A landscape with many valleys, sampled at points; each row gives a point and its height.
From any point a ball rolls to the lowest of the 5 points nearest to it. It stops when none of these is lower. Distance is the straight distance between rows; heights are no part of it.
k699 height 68.6: [-12  22   9 -26  25 -12   6  13   2   1]
k134 height 63.2: [ 22 -16 -10  24 -30  22   4 -26   1 -13]
k520 height 41.2: [ 13 -28   7  -5  26  -9   7  24 -15 -16]
k500 height 35.4: [  8  -1 -35  31 -25   1 -11   9  22   5]
k33 height 30.8: [  1 -18  11 -20  -2  -3  14  43   1   1]
k947 height 32.5: [  6  11 -21  24  -9  -4  -5  -5  14   6]
k486 height 33.2: [-36  13   7 -35 -30   1  -7  41  14  20]
k326 height 36.7: [ -6  -1  28 -32  30  -9  20  22 -12   1]
k984 height 42.6: [ 21 -22 -24  29  -8  -3  -2   5   5  -7]
k327 height 45.8: [  8  17 -10  24 -23  11   3 -31  10   0]
k654 height 84.2: [ 15 -26   4  25   5   2  -5 -32 -20 -10]
k252 height 27.3: [-15  -2 -19 -13 -20   3 -12  49  25   5]
k867 height 24.2: [ -7  -2  47 -34  40  -6  20   8 -25   0]
k558 height 4.8: [  1  28  -1  12   3  -2  -9 -33   0   6]
k344 height 10.8: [  3  -8  -5 -12   7  -5   0  31   9  -4]
k701 height 38.8: [  7  18 -30  29 -29   5  -7 -13  22   8]
k416 height 24.5: [ -8 -11 -10 -16  -8  -1  -1  41  18   3]
k101 height 53.9: [ 26 -22 -21  38 -30  11  -1  -9   0  -7]
k177 height 62.6: [ 15 -15  -8  22  13  -7  -6  -7  -9 -10]
k799 height 48.2: [ -2  45  -3  12  -6   0  -2 -40   6  13]
k394 height 29.1: [-20 -10  -4 -22 -43   8 -14  61  17  16]
k256 height 67.8: [-14  26  18 -24  34 -13   3  -5  -4  -2]
k611 height 31.1: [  8 -14 -32  15 -10  -5 -12  33  17   1]
k624 height 61.4: [-30  25  27 -51  10  -6  16  15  -5  21]
k472 height 5.1: [  3 -16  38 -24  26  -6  27  25 -20   1]
k72 height 50.1: [ 24 -34 -21  31   2 -10  -2   8  -4 -14]
k676 height 57.2: [ 14  -3  -5  26 -22  11   2 -31   1  -6]
k633 height 67.0: [-20  40   7 -22  36 -17   0 -12  -1   1]
k801 height 69.6: [ -5   2  23   7  20   9  -9 -61 -30  -2]
k337 height 80.6: [ -7   1  19   1  41 -13  -6 -21 -23 -12]
k974 height 67.4: [ 29 -35 -13  33 -43  26   4 -23  -3 -23]
k353 height 39.0: [ -7 -13  20 -30  13  -1  23  33  -6   7]
k680 height 41.9: [  0  35  -8  13 -20  15  -4 -42  13   9]
k890 height 69.7: [ 28 -36  -6  33 -19  11  -1 -20 -18 -15]
k794 height 29.7: [  4 -30   0 -15 -13   4   9  54   7  -1]
k967 height 41.8: [ 11  13 -30  24 -45  20   0 -21  29   0]
k407 height 3.2: [  4   0  16  15   5  12  -8 -51 -21  -5]
k14 height 50.9: [ 17 -42 -12   9  11  -8   7  35  -3 -19]
k646 height 65.0: [-11  41   5  -3  23  -6  -8 -43  -5   7]
k67 height 81.4: [ -2   6  15 -12  34 -16   3  -1 -12  -3]
k168 height 78.6: [ 19 -23   3  22 -20  22   0 -43 -14 -16]
k284 height 35.8: [-24  24  -2 -32   0  -3  -4  28  17  11]
k760 height 85.2: [  2  10  -4   4  25 -14  -2  -1  -3   0]
k471 height 7.9: [ -4  27 -16  14  -5 -10  -7 -20  16   9]
k429 height 79.1: [  6 -25  16  13   5  16  -8 -53 -31  -8]
k756 height 33.1: [-22  -3   7 -33 -16  -1   2  43   6  17]
k488 height 62.4: [  7 -16  10   3  35 -13   1   1 -17 -14]
k641 height 28.8: [-17  16 -20 -17 -14  -5 -18  30  28   8]
k998 height 47.4: [-27  37   0 -32  14  -8  -6   9  17  13]
k764 height 44.2: [-23  -3  18 -34  -9   1  15  32   4  20]
k9 height 13.4: [ -5  16  15   9  20   2  -7 -48 -21   0]

For each start below, name the point where the ball stops.
k134 => k344
k699 => k472
k974 => k344
k624 => k344
k890 => k344
k337 => k407
k947 => k558
k701 => k558
